Each row is a point on a tangle of strands that fork and nearly touch. The rows are in no order.
In the rows, zero is written as 100.
Two points are linked if the straight distance between their rows is under 57.2. Some points are linked to none.
kisur: [ 94  73  83 120 118  76 144 121 133 105  60  86 133  96 119 105  71 145
 118  99  85  84 106  52 107]
mep: [118  83 103  88 109 101  62 102 132  77  95  79 101 106  79  62  93 111
  94 118 101 101 105 116  96]
Nere: [104  92  97  89 106  99  94 102 109  77  90 106 101 102  98  86  92  93
 107  99 111  93 113 109  99]
Vev: [ 62 124  52  77 128  75 136 127 107 148 117  86 116 118  90 103  85  81
  20  59  67  71 109 106  86]
Peno: [124  55 108 110  92 102  44 109 132  99  87  48 121  97  78  52  93 124
  92 162  72 108  87 145  84]
sopod: [100  96 100 128 107 104 100 103 110  93 100 121  87  95 112 122  92 123
 114  98 109 110 108  75 119]
Mam: [ 69 123  57  59 139  82 125 122 116 134 116  90 121 127  92  92  71  83
  19  68  60  67 123 120  80]
fola: [ 61  70  65 115  84  81 109 133 107 156 112  83  77  98  95 128 108 121
  46 109  92 108 120 111 113]
feb: [123 159 121 105  90 126  71  78  69 102 128 134  79  85  79 118 121  69
 124  53 139 108  91  91 110]
puf: [ 92 104  94  77 106  91 112  99 100  76  89 109 103 104  96  84  88  80
  92  87 105  87 117 118  91]
vop: [ 94  99 106  71 101  85 166  71  66  70  52  98 138 101 138  89 102  68
 134 103  83  73  88 103  68]
pofi: [ 84  55  92 140  90  86 136 113 101 113  53  83 138  92 140 118  87 154
 140 125  83  92  99  58 105]
dat: [124  96 143 111  65 126  80  66  68  89  67 102 141 104 116  93 103 114
 182 131 101  91  73  93  85]
mir: [115  99  72  92 129  80  71 109 153 121 138  91  85  90  82  94  82 128
  61  99 102 113 126  93 111]
Nudod: [116 108 146 119  81 139  93  72  77  82  97 123  90 114 115 123 106 110
 177 111 113 111  72  82 107]
Liro: [119  50 112 132 111 112  45 105 126 106 115  73  87 108  96  89 101 138
 103 161  86 133  93 101 114]
noda: [ 82  82  87  90 115  75 169 101  90  93  49  84 151 105 132  89  79 104
 126 102  69  67  94  86  81]
debi: [101  89 143 100  45 134  56  77  59  73 106 103  66 110  91 104 140  76
 102 133 107 121  79 149  94]
kigi: [ 92 128 117  69  77  99 162  61  48  59  70 121 103  94 134 120 117  48
 120  89 110  86  87 103  74]
maz: [ 68  81  59  85 104  84  97 136 116 171 122  74  77 103  83 105 111 101
  30  97  91 104 116 132 103]
fazu: [110  83  91 128 127  85 124 107 133 102  71  93 125  91 124 103  70 145
 130 100 100  92 103  49 109]
mezop: [ 96  87 125  98  38 133  62  84  45  91 117 107  64 100  93 117 144  67
  91 128 115 123  86 151  94]
Lazak: [108 156 121  96  79 121 130  69  62  75  86 150 100  82 109 135 106  61
 131  61 138  92  94  83  97]
tos: [114  87  85 117 122  96  53 104 132 111 141 102  74  94  91 105  92 133
  87 113 104 128 112  79 119]
Feben: [120  39 118 145  86 122  54 106  98 113  93  65 111 100 103  90  98 133
 118 177  76 124  85 123  95]
gepum: [112 155 120  89  95 112 133  71  72  59  78 145 115  86 104 117  99  58
 124  58 128  86  99  89  97]
Kadur: [ 78 124  74 102 115  78 158 119 108 100  94 112 115  98  99 117  82  98
  78  65  94  82 120  83 104]
Ninu: [125 144  73 106 130  86  91 111 122 128 133 108  95  71  74  91  93  82
  71  50 125 103 116  80 112]
Nilag: [125 114 148 105  86 120  45  75  98  67  84  97 126 112  89  65 115 110
 157 113  98  98  75 104  92]
rolom: [ 86 113  65  61 125  83 112 119 113 123 118  91 104 111  83  82  83  71
  49  79  87  82 126 130  86]
ligez: [ 72  48  74  81 107  81 122 123 112 127  77  65 109 123 120  78  82 122
  68 147  60  88  91 139  90]
Topu: [121  87 114 104 103 101  13 107 134  87 139  76  75 109  60  74 113 121
  67 139  89 134  98 128 110]
gav: [ 87 108 112  96  47 121 118  80  35 100  96 130  73  87 122 141 140  56
 108  94 123 106  91 117  89]
gitap: [114 121 161 109  74 132  40  77  90  64 110 106  83 124  82  91 135  99
 144 117 107 117  72 118 103]
desu: [ 99  60  93  66  99  93  94 109 104  96  81  62 110 120  95  48  84  98
  77 139  73  91  88 158  77]
mekis: [ 96  65  94 118  97 107  63 112 112 113 121  94  68 100  94 110 107 121
  80 134  98 122 116 114 117]
lufi: [ 94  83  92 114  89 107  68 108  94 120 130 101  70  91  92 113 116 100
  77 109 118 118 117 122 113]
dipal: [100 145 118 110  67 125 128  74  53  95  95 147  89  82 117 151 113  65
 126  67 136 100  91  82 103]
selal: [102  38 132 138  72 133  69 101  80 101  96  83  87 106 110 104 119 114
 113 168  83 127  78 132 104]
sozol: [112 123 129 100  85 122  63  79  85  72 109 122  83 104  85 104 114  87
 124  89 120 108  98 107 105]
pomug: [109  78 111 145 121 110  79  98 117 111 123 115  86 108 121 115  87 153
 152 130  96 129  84  47 125]
Tubi: [126 114 142 112  99 125  58  78  98  69  98 107 108 111  94  85 107 117
 165 110 110 108  73  84  99]
Det: [109  66  96 107  89  85 113  94  87  98  54  84 165  92 127  82  77 125
 147 137  84  77 108  96  78]
Regig: [ 88  96 106  84  54 108  93  89  47 103 107 108  75  92  98 109 143  54
  81 103 120 108  99 142  92]
kazol: [100 111 104 125  89 109 106  95  81 103 110 124  83  82 105 133 110  97
 107  80 125 104 108  86 113]
sotir: [ 91  78 114 102  73 113 107  87  72  82  85 113  87 100 119 113 116  91
 112 116 112 107  95 116  99]
zomi: [107 121 130 134  86 127  86  82  76 102 140 137  69 104 104 144 112 108
 144  95 122 123  87  75 123]
Fiv: [ 98 138 121 125  63 131 122  79  57 103 106 151  78  88 121 162 115  87
 139  78 131 108  86  76 108]
pep: [ 95  90 113 106  58 128  58 100  58 111 128 100  66  95  84 110 141  69
  83 111 121 125  99 137 105]
Ruki: [111 141 125 102  71 136  71  80  56 107 123 129  77  88  84 123 136  60
 115  62 139 107  93 103 104]
nezuf: [115 143  69 107 137  74 115 119 138 114 119 114 103  77  87 103  73 113
  75  61 112 100 123  62 118]
tez: [ 66  32  76 101 100  84 117 133 124 134  79  63  96 118 116  94  86 142
  61 157  62 100  92 132 102]
fem: [114 109 138 119  78 132 118  64  77  91  66 123 117 100 137 124  96 113
 190 110 114  96  76  68 100]
duv: [119 119 128  98  98 110  52  86 100  64 111 111  88 107  78  82 109  99
 116  94 114 104  99 105 103]
vuv: [118 122 153 114  91 121  32  83 100  69 134 106  79 126  75  86 128 109
 143 119 101 129  73 103 104]
zag: [106 103  95 111  98 104  75 103  94 108 123 111  77  87  88 109 108  98
  92  90 123 111 118 104 110]
Rire: [102  87 112  50  95  86  91  94  96  70  71  61 139 122  87  27 100  74
  96 124  71  78  85 157  63]
deze: [120 126  74 102 120 100  70 112 118 136 140  96  82  76  68  90 109  79
  68  62 125 113 113  91 111]
refu: [ 79 118  64  52 145  84 126 117 134 112 107  88 123 128  97  86  59  96
  39  79  64  65 121 120  80]
teni: [ 92  80  86  93 114  91 110 111 120  97  87  95  99 102 104  92  82 110
  90 107  95  94 117 109 101]
rukor: [105 114 111  83  79 106  48  97  89  82 122  96  82 100  62  78 128  68
  75  92 117 104 109 140  92]
Mil: [112 123 138 120  93 114  28  94  86  98 161 115  62 118  68 107 125 101
 123 110 114 140  87 100 116]
sevas: [ 89 139  87  88 132  81 185  99 101  64  73 116 140  97 109 103  73  77
 103  65  83  58 106  80  91]
zavad: [107 123 144 123  76 136  92  72  74  90 122 135  69 111 107 138 111 106
 165 104 121 120  76  79 114]
duvu: [113 108  65  98 143  65 111 117 170 114 117 100 103  87  99  96  60 152
  69  80  96 108 124  59 116]
fotol: [117  90  70 105 131  83  55 105 150 125 151 104  78  88  83 101  87 138
  69 110 101 131 117  72 119]
Pekad: [115 101  92 124 129  94  98 103 125  89  99 115  98  94 112 105  78 133
 121  94 110 103 105  60 116]
voge: [102  69 102  59  92  87  85 101  96  88  73  49 126 118  91  28  92  90
  78 144  63  86  79 167  64]
nulu: [100 146  71  86 127  91 135 115  96 121 114 106 113  85  78  93  98  48
  64  43 104  75 118 102  97]
tol: [ 81 124  71  62 115  86 119 113  87 123 118  96 103 106  85  83  98  54
  50  71  92  77 117 136  82]
nutif: [ 92 110 114  70  89  94 167  62  60  61  58 111 123  97 138 101 112  54
 127  91  95  79  88 104  73]
napu: [127 132 107 115 132 100  73  85 120  82 140 142  92 104  86  98  71 128
 151  86 114 124  77  37 119]
bov: [120 148 105 107  99 116  88  93  77 107 122 125  90  78  82 111 112  68
 102  51 136 101 104  91 111]
Tora: [ 78 119  65  85 134  71 141 128 146 125 102  91 116 109  95 107  59 123
  48  71  77  79 127  82 103]
fuda: [ 67 101  92 102  80  83 160 104  67  93  82 113  99  92 123 134 107  85
  93  83  99  95 104  97  97]
leso: [100  86  90  62 121  83 125  94  99  85  66  72 153 112 109  46  76  85
 116 114  73  65  99 121  66]
mobog: [132 129 100  63 126  85  55  99 153  59 108  92 111 104  67  54  83 102
  90  76 104  95 113  99  90]
lib: [ 84  65  96 140  93  90 143 114 104 100  57  94 116  94 132 129  90 147
 130 108  90  94  95  51 117]
tuda: [ 90  88 107 142  95 102 131 104  98  97  71 114 102  93 133 135  91 136
 135  98 103 100  93  52 120]
Fazo: [ 89 124  68 117 119  97 139 141 117 159 114  88  93  84  80 111 117  77
  36  38 105  92  97  73 124]
Keb: [122  85 133 111  63 117  76  72  68  85  64  94 144  99 113  84 101 116
 163 144  94  91  81 113  77]
Mife: [ 90 117  77  48 127  86 111 109 117  93 111  90 112 122  79  70  76  68
  56  78  85  73 123 134  78]
ner: [132 129 130  87 109 111  92  70 105  53  60 109 141 103  92  72  90  92
 156  75 115  81  93  83  89]
nivef: [ 93  92  94  61 124  76 151  84  83  82  63  75 155 119 124  54  82  78
 123 105  62  55  94 116  56]
Gagas: [124  60  93 107 116 100  74 108 137 109  87  70 121  98 103  73  77 139
 110 138  87 104 105  96  98]
met: [ 73  83 118 128  51 104 161  88  58  88  59 117  94  96 150 159 115 117
 131 105  99 102  76  61 103]
lokig: [ 97  65  76  66 131  90  86 124 163 125 105  69  98 114  88  77  72 133
  50 123  76 101 121 135  99]
feze: [123  95 117 122 129 108  48  92 123  92 129 107  97 114  93  82  87 135
 145 125  96 128  78  59 116]
zike: [ 98  81  94  77  86 102  53 111 107  99 122  79  76 103  65  77 114  89
  55 121 101 112 115 158  94]
vel: [ 93 121  99 120  71 122 112 102  59 130 111 122  77  78 105 136 136  62
  97  63 130 107  98 100 113]
mut: [ 89  85  81  50 131  85 113 113 132  99  92  73 121 128  98  62  68  95
  63 109  69  77 114 135  79]
Vib: [ 81 102  91  98  98  88 144 103  86  87  80 113 105  96 117 113  94  87
  98  84 101  88 109 101 100]
Libe: [118  62  91  78 118  97  55 117 159 108 111  58  91 101  76  65  86 136
  62 144  78 113 107 132 101]
dusov: [ 63  94  63  62 109  75 114 116  68 147 115  80  84 128 106  90 105  68
  24  93  70  81 105 151  78]
Zad: [129 102 131 119 109 118  52  84 107  87 116 102 102 116  93  84 101 131
 162 121 100 118  74  77 105]
kenu: [122 132 101  89 131  94 115  90 124  61  86 117 122  93  93  80  72  87
 113  66 116  84 114  78 100]
pagob: [ 95  87  97 103  69 125  61 106  65 136 133  91  61  86  76 101 154  52
  69  91 123 118 103 142 107]
sus: [ 68  52  69 113 107  70 118 133 149 144  95  72  93 108 102 124  81 163
  55 126  74 107 116  88 116]
ril: [102 154  97  66 119  93 146  80  85  57  87 123 128  91  85  88  90  39
 103  55 106  67 117 105  84]
non: [ 77 105  63  91 121  71 129 132 141 147 111  89 103 107  91 115  72 122
  39  75  82  90 129  90 105]
dur: [109  89  75  93 136  79 106 115 162 105 103  89 102  97  99  90  66 138
  82  98  94 100 121  80 109]
tib: [ 80 125  84 104 104  79 169 110  88  87  78 118 115  89 109 122  87  87
  90  66  98  80 117  82 106]
Dokik: [126  63 107 102 107 104  35 113 149  93 107  53  99 107  73  57  98 132
  80 150  78 117  94 133  98]
zogi: [121 106 119 127 120 111  99  84 108  89  95 118 110  98 116 103  80 135
 171 101 108 102  80  44 114]
soz: [116 112  87 104 131  85 109 104 133  84  98 111 104  91 101  96  72 119
 105  81 114  94 116  72 113]
bim: [ 75 112  70 107 104  79 139 124 106 124 103 105 103  87  98 123  93 101
  69  69 101  93 119  89 110]
dorib: [ 84  86 129 135  55 136 125  89  67  97  87 128  77 103 140 162 119 115
 148 120 111 113  80  76 110]
vab: [111 131 141 116 102 109  24  93 104  79 158 114  72 126  66  88 124 109
 137 115 102 145  73  89 114]
Fur: [ 95 125  76  80 138  77 146 114 135  88  94 102 125 103  98  90  61  95
  82  69  86  70 125  89  95]
nev: [110 149 108  69 110  96 116  80  90  58  92 124 114  89  80  93  97  50
 102  54 117  81 117 109  87]
sisu: [115 111 122 118  89 122  34  94  84  97 143 111  63 104  74 110 122  97
 106 103 121 129 102 107 116]
Naz: [124  56  97 120 118 106  54 106 140 110 106  73 102 101  99  81  86 144
 109 150  82 121  97  91 107]
vetuv: [134 111 140 117  89 103  17  91 120  74  99  77 137 109  83  48 112 129
 139 135  86 105  76 109  84]
ralut: [ 98 104  71 102 114 102  89 130 116 166 130  85  70  79  72  93 126  66
  46  60 120 109 109 108 117]
Kel: [127 114 108 121 133 101  82  82 120  84 112 129 104  98 103  95  74 133
 155  92 111 111  81  42 116]
giso: [117  97 145 111  71 141  96  62  67  85  71 113 114 106 124 112 111 103
 178 121 111 100  70  84  93]
donam: [ 89 131  80  65 105  94 112 106  76 115 116  97 101  96  74  78 117  29
  60  59 107  82 113 134  80]
nefa: [ 94 127  69  82 143  72 140 123 152 101 101  96 121 103  93  95  57 115
  65  68  84  76 128  82 101]
bupom: [113  60  85  65 128  97  72 121 164 117 100  54 109 113  82  56  74 135
  68 140  74 101 107 137  91]
geso: [117  68 102  91  95  97  76  99 104  93  65  67 143  98  97  57  89 113
 119 139  85  87 101 123  79]
Roge: [ 89 130  72  91 116  90 122 117 110 121 113 104 104  88  85  96  95  71
  65  57 109  85 125 107  99]
sal: [ 82 101  77  41 131  86 115 105 109  93 100  84 117 134  93  59  74  74
  57  99  70  67 111 141  70]
Bote: [112 127  64 114 136  63 116 117 154 125 126 110 103  74  92 110  68 138
  67  68 104 105 121  46 121]
duzu: [117 159 119  82 110 105 117  72  85  51  85 135 116  88  87 103  92  58
 118  51 128  80 107  95  96]
Kedit: [ 75  69  89  97  97  76 166 109  85  99  48  77 136 102 138  97  91 113
 122 118  72  79  92  90  86]
Loluv: [102  63 131 114  60 132  62  93  71  80 107  95  74 107  97 100 129  94
 101 145 100 125  83 144 101]
datob: [ 62  69  64  86 115  69 118 134 154 147  99  75  99 121  98 116  76 153
  35 109  69  97 119 100 110]
pif: [122  72 100  97 115  97  30 108 149 102 139  77  76 104  68  78  99 133
  64 146  88 134 108 114 111]
Kezug: [126 124 118  88 124 103 102  83 112  57  72 110 125  95  98  80  80  93
 134  71 116  83 101  79  98]
Tibof: [ 98 100 102  61 116  77 162  69  63  74  57  80 144 113 133  67  99  69
 131 106  69  60  86 117  58]
Fuli: [113 103 105 115  89 115  28 103  91 118 149  95  67  94  68 103 131  85
  83 103 117 128 107 118 113]
rarin: [ 91 101  94  87  74 122  88 107  61 131 122  96  67  82  80  98 153  33
  71  69 126 108  98 135  97]
gufus: [122 101 108 100 117  97  26  99 132  87 143  96  78 109  70  78 100 123
  94 116 100 131  98  88 112]
tana: [ 78  97  86  96 119  78 176 110 107  84  55  95 140 106 124 101  74 104
 117  87  73  69 102  74  92]
tugoz: [ 95  84  78  71 100  93  64 119 117 130 125  78  78 104  65  84 102  90
  45 110  99 106 122 151  96]
bufo: [ 95 121  68 109 119 105 117 131 116 161 119  89  79  80  78 100 123  63
  46  46 114 100 101  98 119]
kidi: [ 62  57  76 108  95  81 125 126 119 121  89  88  88 107 109 115  91 129
  69 123  87 103 105 110 108]
duna: [ 82 111  91  71 100  84 130  99  78  88  97 104 102 100  99  96 102  62
  82  82 102  85 114 127  87]
rovuk: [127 139 104 102 130  93  55  87 125  76 141 132  93  99  73  85  81 120
 128  80 115 120  86  48 116]
nat: [122 137 120 111 117 106  52  84 104  80 141 127  79 103  76  95  96 112
 129  86 118 118  90  72 115]
moteg: [ 74 108  62 111 110  75 131 134 125 146 111  89  99  93  84 120  86 114
  47  72  96  94 126  80 113]
nuzu: [112  62  83 102 119  93  54 111 153 117 131  78  77  99  83  90  90 144
  70 144  86 128 115 109 118]
bap: [126 104 135 107  93 110  38  89 114  72  94  84 120 110  86  59 111 115
 134 118  98 101  81 107  94]
gadim: [110  89  97 140 132  95  71 102 126 112 142 122  79 106 106 117  84 148
 124 120  98 142  87  42 128]
favov: [115 126 165 109  69 127  32  80 100  58 101 101 102 118  82  69 144  94
 140 117  99 111  67 129  93]
lefu: [122  91 106  95 112 100  44 103 132  84 121  90  85 102  75  76 100 112
  88 115 103 111 107 109 104]
Per: [ 69 103 110 130  46 103 160  94  49  96  78 122  88  90 134 173 118 110
 114  90 105 105  86  59 114]
gok: [ 70  92  80  56 111  74 122 109  66 117 105  79  88 136 117  81 100  75
  39 111  69  83 103 160  73]
bopu: [104 135 125 121  84 118 152  77  80  75  65 144 109  91 135 147  95  98
 147  76 119  89  85  56 110]
Ran: [106  91 107  55 102  87 106  92  95  74  65  63 150 114  93  33  88  78
 112 118  77  71  94 139  61]
zik: [ 99 136  73 134 116  86 148 137 118 156 113  95  97  75  74 117 113  90
  46  40 118  95  98  48 139]
poben: [127 115  84  94 142  82  83  97 146  84 117 109 101  92  91  81  70 125
  98  80 107 106 113  62 111]
nezi: [115  37 108 124  87 114  54 108 111 105  91  58 106  98  89  71  98 126
 100 165  74 116  86 138  94]
biza: [ 69 101 101 127  61  95 152 106  63 102  82 119  88  86 122 159 115 110
 105  82 108 104  99  70 115]
muzo: [ 86 108 113 121  82 105 159  89  78  77  63 130 109  91 135 141  97 102
 133  80 107  93  92  60 108]
dul: [ 97  71 133 121  59 140  81  89  63  93 102 115  69 106 119 130 127  97
 127 144 107 124  81 118 109]
kufim: [ 85  99 112  65  64  93 125  75  41  78  90 106  81 100 118 105 130  54
  91 111 106 101  92 145  76]
zamo: [ 96  61 122 111  61 127 100  89  64  88  82 103  82  98 124 111 123  98
 120 139 101 113  83 123 102]
Diro: [109  94 101 103  81 113  20 107  97 120 148  82  64  96  57  89 140  79
  60 109 115 126 109 140 105]
gul: [ 85 101 108 136  76 108 123 101  75 103  98 127  84  91 121 149 109 109
 115  88 117 106  98  75 117]
foni: [100 152  74  78 127 105 135 114  91 120 115 100 109  84  73  81 115  25
  60  36 111  78 107 110  98]
foneb: [117 140  72 113 123  84 114 117 121 123 119 114 102  71  85 108  87  91
  73  52 121  93 119  72 118]
Lefov: [ 78  76 115 135  63 117 137  92  69  95  69 118  91  96 146 155 114 121
 139 112 101 107  82  71 109]
toso: [127  77 107 116 124 107  45  97 132  98 117  88 100 106  96  79  87 145
 127 133  90 123  90  69 109]
zogot: [ 95 105 123  70  45 114 109  62  36  72  90 116  76  95 121 115 139  49
 107 112 119 104  82 133  80]
loz: [ 80  67  79 114 118  74 150 124 137 120  61  71 134 106 121  99  65 148
 104 108  74  82 111  66  96]
bor: [105  84  83  86 127  85  92 114 147 100 104  88  99 101  94  87  76 121
  79 107  96 100 120 103 105]
Mapa: [131 123  97  84 131  85  57  96 145  72 120  99  99  95  77  68  81 113
  94  82 111 105 110  83 101]
Sul: [112 139 134  67  90 117 126  55  72  41  55 123 126  95 108  94 108  51
 142  76 120  84  87  97  79]
kap: [118  69 126 110  79 120  71  84  85  87  72  87 125 100 106  77 106 112
 143 138  92  96  82 110  88]
Gabel: [116 112  76 107 120 110  67 120 123 158 143  89  62  76  69  92 127  81
  57  61 124 119 104  94 118]
pigo: [ 82  80  65  81 135  73 120 130 165 131 102  77 110 112 101 103  64 150
  51  98  67  93 123  92 109]
Tele: [ 89 122  95  96 119  81 185  99 101  67  58 109 139  95 123 110  76  93
 122  73  86  67 102  65  97]
peb: [ 80  56  84  66 105  89 110 117 102 107  84  69 104 125 109  64  85 100
  64 143  67  89  92 152  81]
bof: [110  74 120 105  85 118  93  87  89  79  68  97 123  98 117  88 101 103
 143 122 102  93  89 100  94]
neme: [101  93 138 121  61 140  71  84  65  90 116 121  66 109 104 129 124  93
 131 126 116 121  90 113 110]
funim: [ 85  44  73 116 115  83  94 126 156 134 105  73  86 100 105 112  82 162
  71 140  82 115 112  92 119]
lasif: [ 74 124  97  75  70  80 171  80  31 100  93 102  85  97 132 134 136  47
  85  81  97  86  92 121  74]
Bamon: [106  85 118  91  83 115 101  85  82  72  75 109 106  99 110  93 107  86
 128 110 112  96  90 111  93]
buviv: [120 137 134  76 103 113 112  62  86  43  58 117 140  99  96  79  95  68
 151  71 117  80  89  90  84]
zol: [ 89  99  68  48 149  85 121 119 149 107  96  78 128 133 103  70  54 108
  50  90  60  69 119 119  81]
moko: [ 73 125 101  91  63  72 189  84  31  96  82 104  91  96 136 149 132  66
  92  82  92  84  90  93  80]
vonar: [111 119 111  82  93 100  59  93 100  73 111 104  93  98  71  77 111  84
  95  86 121 100 111 123 100]
Medam: [ 89 122 105 123  54 127 125 100  45 138 106 123  72  72 116 149 151  55
  95  61 131 105  85  85 109]
tur: [113 136 118 123 105 118  67  81  85 100 147 135  70 105  85 119 104 110
 140  87 124 124  86  73 116]
nul: [113  96  84 128 132  92  70 101 134 111 140 119  79  94 100 110  83 140
 106 104 107 125 107  51 122]
Veg: [ 54  70  58 104  86  84 108 137 108 177 115  73  76 108  90 122 114 113
  25  99  88 105 110 114 108]
kibet: [ 68 112 100 100  65  83 176  91  46  89  73 117  96  89 129 149 119  80
 100  86  99  92  92  85  97]
nuvuz: [110 128 111 107  76 133  88  92  56 124 118 120  74  77  90 120 146  42
  99  58 138 108  90 103 107]
tamul: [ 85 113 103 109  99  90 179  96  84  73  57 121 123  89 131 129  92  98
 124  74 101  79  99  60 104]
lofe: [118  99  99 115 114 104  28  98 117 108 157 107  69 105  74 100 105 119
  89 120 105 138 103  86 118]
Ser: [ 88 107  96  84  64 113 101  97  46 118 110 107  74  81  96 106 148  37
  79  79 125 102  98 135  89]
Sudag: [107 133  89  86 132  84 138 103 123  69  89 116 122  94  92  91  70  80
  99  65 108  75 120  88  98]
riz: [113  77 105 130 105 104 109  99 106 102  66 100 134  94 133 101  80 142
 159 120  96  89  95  60 104]
vulor: [ 84  61  92 116  88  85 147 108  84 100  47  85 142  93 143 107  95 130
 139 126  80  88  96  77  90]
Mipe: [ 62 105  57  74 119  84 121 134 100 162 117  80 100 118  90 101  98  75
  20  67  75  84 108 122  87]
Las: [104 135  85 135 121  70 144 112 119  95  98 126 112  80 106 127  71 136
  99  67 112  97 107  30 135]
rit: [ 87 106 121 106  41 129 118  80  44  95  94 134  72  90 132 156 131  76
 126 104 121 111  81 101  96]
Gulo: [ 76 126  81  74  97  79 156  97  59  98 101 108 103 101 110 105 108  50
  77  72  94  76 109 123  80]
borib: [110  51  79 114 124  91  70 115 162 124 118  75  85 101 101  97  87 161
  76 145  83 125 111  96 113]
Vef: [111  56 143 129  61 139  52  93  74  86  99  83  92 112  98  90 125 103
 121 159  86 126  71 141 100]
dabaf: [104 134 125  65  79 113 135  51  58  51  64 128 114  98 117 107 115  42
 126  83 121  87  86 104  74]
vulog: [ 90  95 134 117  51 138 119  74  56  90  87 135  78 102 139 155 121  96
 151 120 116 109  75  87  98]
fufe: [108 114 140 106  75 119  16  93  94  72 128  98  74 115  68  84 135  90
  98 114 106 123  93 134 106]
nefoz: [ 76 132  88  75  89  81 166  89  34 106 103 104  93  98 119 118 133  38
  79  64  93  78  96 123  75]
tefi: [ 64  75  67 105  97  78 117 127 117 134 103  88  87 103 100 118  96 121
  57 107  88 102 120 111 108]
duf: [105 100  99  88  85 105  35 107  99 101 131  83  77  99  58  76 128  77
  62 104 112 111 115 147  99]
rapo: [ 87  71  74  71 126  80 105 128 162 128 100  75 108 116 100  85  68 136
  54 113  75  97 119 114  99]
dud: [ 97 114 123  76  38 125 103  67  33  88  98 125  69  89 109 128 144  43
 107  96 125 113  89 128  81]
zezo: [106  84 111 139 112 110  84  96 108 100 114 114  82 106 115 118  96 131
 134 117 106 122  93  67 122]
Gafe: [111 127  96 109  99 106  87  96  90 102 115 122  86  82  87 113 104  85
 100  67 129  99 115  96 107]
Fuzu: [ 96 148  92  81 128  88 169  88  94  59  83 126 136  90  97  99  79  57
 105  57  97  61 113  89  89]
situp: [113  38 129 151  71 132  62  99  77 111  92  73 106 105 114  95 109 125
 130 179  80 127  76 125  97]
Mok: [109  64  95 118 102  95 106 102 105 104  64  85 144  94 131  87  79 131
 145 133  91  85 103  84  95]
kizas: [116  98 113 122 113 112 111  85 100  87  74 115 125  93 127 105  82 126
 165  97 107  90  88  63 106]
kozil: [108 108 134 105  67 131  59  78  70  81 117 120  77 107  92 114 128  86
 123 104 120 116  94 118 107]
Toput: [118  63  91  93 110  95  78 111 132 105  78  62 134 100  97  57  76 124
 108 140  83  92 107 116  86]
vamuz: [ 57  48  76 111 100  75 141 134 122 122  70  71 103 111 116 112  85 149
  81 123  75  93 100  90 108]
nosol: [120  93  89 124 133  80 122 104 135 100  66  94 146  86 125  88  62 145
 148  94  96  80 105  43 100]
Laso: [ 70  49  74 104 109  73 143 129 130 127  63  67 127 114 122  97  75 148
  91 127  66  86 101  86  99]
tosa: [110  57 105 135 107 111  58 107 118 110 123  90  67 106 103 112 103 133
  97 152  89 133 103  99 120]
padi: [ 52  99  56  72 118  77 122 127  76 167 113  70  94 128 100 103 110  73
  11  78  64  80  99 130  83]
zuse: [107 145  88  73 110 105 111 106  85 112 115 105 102  79  66  80 123  21
  69  40 122  80 109 120  90]
saf: [107 113 128 121  88 126 140  78  83  79  58 135 116  91 139 135  92 112
 173  87 116  92  76  53 105]
duzuz: [ 84  85 104  70  62  99 109  90  43  94 107 104  72 100 108 100 136  60
  76 113 107 104  95 156  84]
Pogup: [ 92 110  74  97 107  85 121 120 108 114 107 105  99  90  96 108  94  88
  70  77 107  94 124 106  99]
tafe: [ 93 109 109 153 101 103 125  99 100  95  90 130  91  94 129 147  89 145
 138  88 109 109  91  39 131]
sada: [116 100 124 109  93 108  14  99 115  78 134  87  76 112  66  76 121 106
  87 126 100 128  95 125 106]
mem: [118  76 103  97  89  92  93  89  91  90  59  77 163  95 112  62  77 114
 142 137  89  77 103 109  73]
zanif: [107  99  97 120 107 110  76  97 108  96 116 112  78  94  98 110  97 115
 105 101 118 111 111  90 117]
Gam: [ 86  88  69  89 102  92  79 127 118 149 127  84  75  97  75  99 108  90
  48  95 106 106 124 134 102]

A fork is a point with three links. Follow the links from the first point to the second and name the forks in between, in order.
lufi, zogot: zag, Gafe
Vev, Sudag: bim
tos, vetuv: sopod, zag, Naz
Pekad, Ser: sopod, zag, Gafe
Ser, nuvuz: Gafe
Toput, lofe: Naz, zag, sopod, tos
tana, rovuk: Tele, giso
tur, mekis: Naz
vetuv, Per: Naz, zag, Gafe
pomug, tosa: sopod, zag

Follow the links from the first point to the second, and from the first to the third. Name the last point that the two ways share.
vonar, vuv, loz: duf
kidi, zamo, vab: duf
dul, tur, pofi: giso
pomug, vulog, Mok: zag
donam, Sul, lasif: bim
soz, nuvuz, duzuz: Gafe
kap, Naz, ril: giso

Name the points in between on the shortest way along the links from the first point to the second, in order.
rukor, dat: vonar, duv, sozol, kozil, neme, dul, zamo, sotir, Bamon, bof, kap, Keb
Gagas, tur: Toput, geso, mem, Det, Mok, riz, kizas, zogi, Kel, napu, rovuk, nat
lefu, Toput: gufus, lofe, tos, nul, gadim, pomug, zezo, sopod, zanif, zag, lufi, mekis, tosa, Liro, Naz, Gagas
Topu, pigo: pif, nuzu, borib, funim, sus, datob
